Each row is a point on a tangle of strands that fork, close into loops and nearly touch. The rows are in no order.
(in the rows, 128 means zero)
Two points are linked if the straight distance between their rows is under 87.9. Some points are linked to none.
nog: [114 109 124 150 158 138 146 123 129 161 163 126 113 147  84 132 137 116
  91 148 120  94]
sipi: [148 145 147 135  75 145 114 126  93  79  93 126 128 119 167  90 141 136
 186 114 136 159]
fub: [109 130  87 128  96 101 126 107 144 109  98 152 122 151 169  58 130 148
 194  78 157 140]
Bozu: [165 157 185 116 137 143 118 112 101  92 165  85 101  64 116 127 133 119
 149 100 115 141]
goguf: [191 132 163 106 161 131 112 131 149 147 183  69 101  48  98 161 113 112
 122 119 142 133]
bur: [133 121 178 145 183 129 141 123 191 198 178 109 109  82  69 190 137 129
  74 143 135 120]
voba: [118 147  89 135 113 134 133 119 116 132 120 135 148 152 147 102 107 114
 165 115 154 100]
putiz: [102 109  77 137 149 120 128 132 169 112 136 177 178 200 157  93 142 145
 145  90 173 132]
dobib: [157 115 119 124 115 142 121 145 114 122 172  93 115  88 107 136  91 108
 153 112 105 138]
pob: [130 139 120 147 177 129 101 126  97 111 119 154 184 202 142  84 137 129
 134 117 127 155]
sanud: [132 196 175 116 149 110 100  65  95 113 113 100 107  95 133 103 101 128
 145 114  94 160]
Veron: [ 98 128  64 125  80 115 153 121 134  98 127 148 119 120 143 100  84 106
 167  81 130 103]
Naned: [168 126 163 142 201 148 117 111 133 156 159  89 111 102  90 138 163 116
 120 108 126 128]
pez: [ 59 145  91 125  97 110 155 101 130 143 116 151 135 146 119 116  89 140
 128 136 111  83]
Veror: [114  67  85 139 155 126 147 179 158 153 151 171 144 211 108 150 142 144
 106 139 168 120]
lidas: [ 87 121 142 157  75 152 165 173 167 164 148 158 109 123 125 176 132 111
  69 191 104 109]
Gurev: [101 166 130 106 135 108 127  74  97 121  99 130 160 151 127  80 106 136
 142 129 113 112]
ves: [117 156 121 117 130 126 139 104 113 123 162 102  88 112 116 128  98 112
 132 129  88 104]
lobel: [130 161 127 117  56  93 129  89  99  83  19 167 150 117 192  79 145 144
 170 103 137 178]
dogi: [135 159 119 164 138 127 110 135  84  94  56 164 182 181 186  91 171 136
 143 102 149 163]
Panid: [156 185 145 118  70 106 138  82  76  86  78 130 134 104 165  98 114 108
 172  95  89 173]
zomo: [171 162 181 124 103 142 114 115  87  65 131  88 114  61 150 109 132 131
 153 102 103 174]
buzum: [159 158 160 151 178 146  83 112  94 114 111 120 171 157 155 115 172 126
 132 135 127 180]
pupe: [ 56 117 105 166 101 129 167 162 156 156 128 176 158 165 124 138 119 144
  74 166 138  96]
lefi: [135 180 119  94  63  92 153  85  85  80  83 148 125 117 158  96  96 115
 185  84 114 148]
piter: [127  94 128 118  86 133 153 163 144 120 198 121  84  79  95 174  87  98
 101 145 119 108]
busuz: [ 56 102  73 128  98 126 145 128 190 114 125 171 123 155 145 104 113 140
 147  92 149  95]
kor: [137 145 140 138 218 143  93 142 106 132 132 112 139 151 118 140 147 138
 106 118 123 135]
denu: [160  89 146 125 164 137 132 157 166 164 146 107 121 104  68 174 121 100
  73 147 145  92]
Runik: [160 182 176 140 115 135  96  73  91  94  97 114 100  70 180 105 166 119
 132 141  98 187]
bolut: [114 160 102 108  85  86 133  85 112 103  22 168 140 139 185  82 135 142
 176  75 149 162]
lolek: [132 119  99 112 129 136 102 106  97 116 131 131 149 158 152 102 170 133
 163 133 145 132]
Mikub: [134 120 145 130 182 140 122 114 126 154 170 101  99 111  77 139 135 127
 105 134 118 110]
dus: [109 111 165 157 136 136 152 163 164 189 154 126 115 120  77 208 136 138
  56 172 118 113]
Miba: [129 151  92 136 102 114 127 115 132  94  66 169 171 153 206  55 169 135
 164  90 154 153]
kabi: [154 124 127 155 120 144  97 132  87 105  80 130 132 139 183  87 190 146
 147 132 140 180]
miz: [118 138  77 108  78 106 124 111 115  90  97 149 108 125 185  79 118 138
 197  83 137 142]
nus: [ 75 107 121 165 138 148 134 117 128 154 155 152 126 159  92 146 118 114
  97 141 114  99]
fad: [ 74 101  66 123 120 123 121 114 193 116 126 171 144 173 162  87 127 146
 157  83 172 116]
Kanod: [ 83 107  99 138 105 131 159 166 147 150 135 135 147 136 107 140 107 149
  97 145 115  90]
Defa: [145 156 139 120 165 135 111 119  93 129 128  81 136 112 137 122 160 144
 140 110  97 139]
sapa: [146  56 159 129 109 109 151 166 177 193 129 146 112 118  80 202 137 107
  47 202 133 126]
deko: [136  73 133 136 194 131 127 171 157 154 149 147 149 181  81 178 124 115
  61 153 128 121]
fem: [176 106 150 105 128 150 116 131 116 124 166  94 130 104  97 167 144 118
 147 134 142 110]
zekog: [163 113 156 114 138 131 131 134 174 157 194  90  94  52  87 183  98  98
  94 143 131 114]
dovup: [ 71  98  96 160 138 142 138 129 126 143 139 164 163 174  97 125 115 123
 107 129 141 107]
rigi: [161 154 166 122  72 131 126 116  87  60 113 110 118  90 158  95 139 135
 165 123 113 170]
vel: [157 193 162 152  57 103 146  88  80  89  43 135 120  87 177  93 127 115
 142 126  96 193]
vazek: [134  57  97 127 109 131 149 155 157 168 144 148 134 149 107 194 150 121
  97 161 156  94]
famab: [ 70 101 115 158  94 136 157 185 174 167 133 176 137 144 137 149 147 127
  66 194 131 114]
gaf: [154 126 143 147 107 157 102 134  94  97 118 120 126 139 138 106 135 128
 186 118 147 153]
Nad: [137 171 152 156 105 116 116  92  84 110  53 146 128 145 170  73 142 140
 160 133 111 189]
pozi: [ 98  61  82 149 111 118 152 190 196 156 142 181 145 175 123 158 141 134
  93 147 178 108]
furav: [151 167 157 178  68 125 132  99  90 102  46 142 123 117 190  91 145 135
 152 150 115 194]
gesiv: [147 115 121 114 147 134 121 101  92 138 156 112 134 153 116 106 164 143
 148 146 128 119]
lota: [ 72 143  91 111 125 100 143  84 104 138 100 159 155 162 124  95  99 140
 138 124 124 100]
zubub: [184 129 169 147 152 162  79 129 103 122 125  99 164 120 146 122 171 130
 142 136 140 182]
bev: [180  97 156 115 187 130 107 161 132 143 139  84 113 131  89 152 129 139
 124 135 144 129]
bug: [104  85 111 110 108 145 135 126 122 125 159 130 111 134  99 151 135 132
 139 130 129  83]
biket: [121 115  78 116 124 118 112 144 142 117 117 143 130 171 171  78 134 158
 180 112 156 136]
veril: [ 86 126 113 124 121 138 136 142 134 151 154 105 137 106 104 170 100 151
 101 144  96  98]
kot: [118  81  88 112 132 126 119 150 165 121 138 141 127 183 137 103 129 146
 162 131 164 122]
fum: [130 158 110 134 139 114 118 123 109 100  63 155 161 174 187  66 147 136
 163 106 151 143]
bilu: [154 106 123 114 158 147  98 171 125 126 123 117 138 163 130 120 130 125
 144 135 150 129]
giri: [106 152 130 130 189 136 103 124 100 116 106 127 129 177 129 126 120 140
 128 111 107 131]
Gazam: [159 166 181 154 143 156  85  85 107 115 106 104 137  91 176 112 174 125
 127 135 100 191]
ratum: [ 55 139 114 125  73 121 164 122 144 122 144 147  87 110 127 156  69 126
 111 152  93 104]
livu: [147 166 169 144 146 143  87  88  80 112  87 128 157 131 176 112 167 132
 130 138 107 185]
Mudat: [211  98 176 106 197 120 111 143 154 158 139  77 125 103  85 160 145 128
 112 127 156 125]
navez: [ 92 117 104 117 165 141 116 135 107 116 120 140 133 158 129 119 127 126
 112 128 119  92]
rul: [146  95 127 114 100 128 141 160 157 163 181  96 105  70  85 184  94 104
  82 159 122 113]
molaz: [125  97 155 151 169 135 137 166 166 174 153 140 132 162  82 199 128 124
  54 171 136 115]
vilo: [ 45  93  78 137 106 133 148 141 174 123 128 178 143 162 139 133 131 155
 113 121 154  81]
Mame: [130  70  99 112 111 136 143 152 141 147 163 122 123 127  87 187 141 116
 111 143 133  87]
zirof: [108 119  78 127  92 124 154 150 141 136 157 118  97 116 123 122  77 115
 126 145 116 101]
mika: [161  68 182 142 128 107 158 159 185 193 135 122 117  82  59 207 131 105
  41 175 129 116]
samug: [132 179 164 129 176 141 104  87 135 128 179  85 110  35 109 140 116 123
 122  90 136 132]
Bem: [163 136 140 143 232 132 110 154 130 154 152 115 151 157  91 152 142 132
  79 125 129 139]
tumid: [137 166 120 127 120 102 130 103  91 116  58 131 123 136 171  64 133 135
 167 107  94 171]
gaki: [139 121  86 115  95 138 144 140 100  99 147 114  96 118 134 121 127 111
 170  93 127  99]
Buga: [103 143 112 105 144 128 109 123 112  85  81 154 151 165 169  71 144 139
 152 104 144 112]
fuf: [112  54  87 129  95 136 157 170 185 165 146 162 115 153 117 158 134 122
 105 164 148 102]
Resu: [167  95 180 120 180 111 141 129 209 202 167 103 120  75  73 209 138 119
  75 143 143 110]
kabez: [103 163 107  97 100  99 138  79 110 106  56 163 149 154 157  94 116 130
 180  74 134 116]
filu: [153 120 122 109 131 141 118 163 134 114 142 107 124 151 142  92 115 118
 166 141 140 116]
gid: [168 156 157 119 190 140 105 107 154 153 185  81 108  39 113 143 131 121
 126 116 150 143]
zefa: [128 124 104 122 125 127  96 107  86 107  96 135 120 147 182  95 168 139
 169 125 128 159]
Suza: [131  57 167 155  74 124 153 189 172 182 131 177 120 127  85 181 164 115
  52 197 125 139]
Vobor: [137  71 102 137 169 119 146 187 152 152 141 169 150 202  89 179 136 125
  73 158 149 116]
gom: [ 85 123  93 113 148 130 125 133 121  94 104 147 146 180 156 111 139 140
 137 102 136  95]
bikuv: [ 94 143 114 113 115 138 128 134 115 116 129 105 139 125 120 148  92 154
 139 129 120  96]
fuz: [ 51 141 100 135  71 122 173 119 152 140 137 161 115 137 131 142  93 130
 109 155 120  78]
dat: [ 96  84  86 135 146 124 140 151 169 140 149 172 157 213 129 128 136 158
 147 115 175 120]
Maru: [128 169 117 110 118 115 134 104  97 109 123 106 107 121 147 108  99 124
 161 113  99 113]
zunib: [116 102 140 143  69 138 170 178 169 168 156 133 119  81 106 174 124 115
  58 186 110 110]
Ravif: [152 122 119 148 149 143  86 159  97  97  85 146 162 166 184  96 169 141
 140 122 152 175]
lisal: [141  99 102 109 104 143 132 153 163 124 158 129 120 155 131 107 105 118
 168 138 148 112]
zez: [108 169 108  77  86  86 155  84 104  93  77 143 120 124 142  85  93 121
 165  86 107 109]
nof: [104  67 140 154 110 131 153 192 173 170 128 184 137 154 104 177 162 114
  46 190 129 130]
satak: [137 180 163 120 137 116  99  77  83  99  83 110 113  87 157  92 130 131
 135 117  85 175]
zezok: [ 75 150 149 125  97 129 154 110 143 120 164 122  95  94 107 157  69 121
 102 156  98  98]
Fep: [149 102 117 108 111 146 133 167 133 109 178  96  92  85 104 151  91 103
 128 124 123 109]
Gog: [124 130  82 109  83 124 131 135 119  86 133 128 108 118 155 106  98 122
 192  93 140 118]
timol: [131 203 166 131 163 125 108  68 120 133 145  81 119  60 132 130 116 140
 146  90 107 155]
seg: [ 89 131 148 146 119 134 148 152 144 170 155 116 116  95  86 187 109 152
  77 158 106  99]
zani: [125 147 148 134 145 137 140 113 134 143 184  93  88  83  87 146 104 115
 104 127 111  99]
raf: [183 114 154 144 128 157  92 130  91 116 133 107 138 123 123 111 154 129
 161 135 152 157]
mavu: [191  97 177 102 207 106 120 131 186 186 152  88 134  94  71 186 133 118
  87 138 161 119]
zuvik: [145 194 137 105  97 115 136  93  87  96 156  96 111  86 146 123  95 115
 161 108  98 140]
vuna: [164 105 150 134 219 121 134 141 149 173 160 109 145 144  68 143 148 124
  59 144 138 117]
vabun: [149  88 138 109 161 137 115 173 140 138 145 112 129 163  91 145 119 142
 125 148 142 114]
kavol: [139 177 116 127 122 117 129 103  89 121  98 110 116 140 164  92 129 125
 169 108  92 144]
tiz: [123 146 115 104 122 142  98 138 107 118 128  99 158 119 144 139 111 145
 153 123 134 111]
Rakog: [148 204 152  96  93  87 138  81  74  74 131 102 112  68 148 118  84 124
 150  84  85 165]
Busal: [175 136 180 134 172 157 103 127 124 117 156  87 107  85 103 127 160 121
 138  99 127 140]
zorol: [121 191 160 104 146 102 128  60  95 127  87 119 138 131 125  91 105 130
 141 119  91 127]

A fork is a point with three links, a tip a point with one. Leave the first point through the second and follow the links. Name the first fork or tip that comes.
raf / gaf: Mikub
Bozu / zomo: sanud
fum / Buga: vuna
bolut / kabez: Maru
sanud / timol: dobib

A piece is all that can be reached along the links. How many separate loops has the piece of each point below (a circle has one, a figure eight two, a Y none), and how many tips (points with one link)?
Nad: loops 0, tips 5
Mudat: loops 0, tips 8
lolek: loops 0, tips 3

Name the points in between on the shortest way along the links from the first point to the second, in order.
gid / fuz: samug, timol, sanud, zorol, Gurev, lota, pez
lisal / bur: filu, bilu, vabun, bev, Mudat, mavu, Resu
bolut / sipi: kabez, zez, lefi, Panid, vel, furav, Nad, tumid, kavol, Maru, ves, zani, Mikub, Naned, Busal, Bozu, zomo, rigi
giri / gesiv: navez, gom, Buga, fum, dogi, Ravif, kabi, zefa, lolek
vilo / fub: busuz, fad, putiz, dat, kot, biket
bilu / sapa: filu, lisal, kot, dat, Veror, Vobor, deko, molaz, dus, seg, veril, Kanod, pupe, famab, nof, Suza
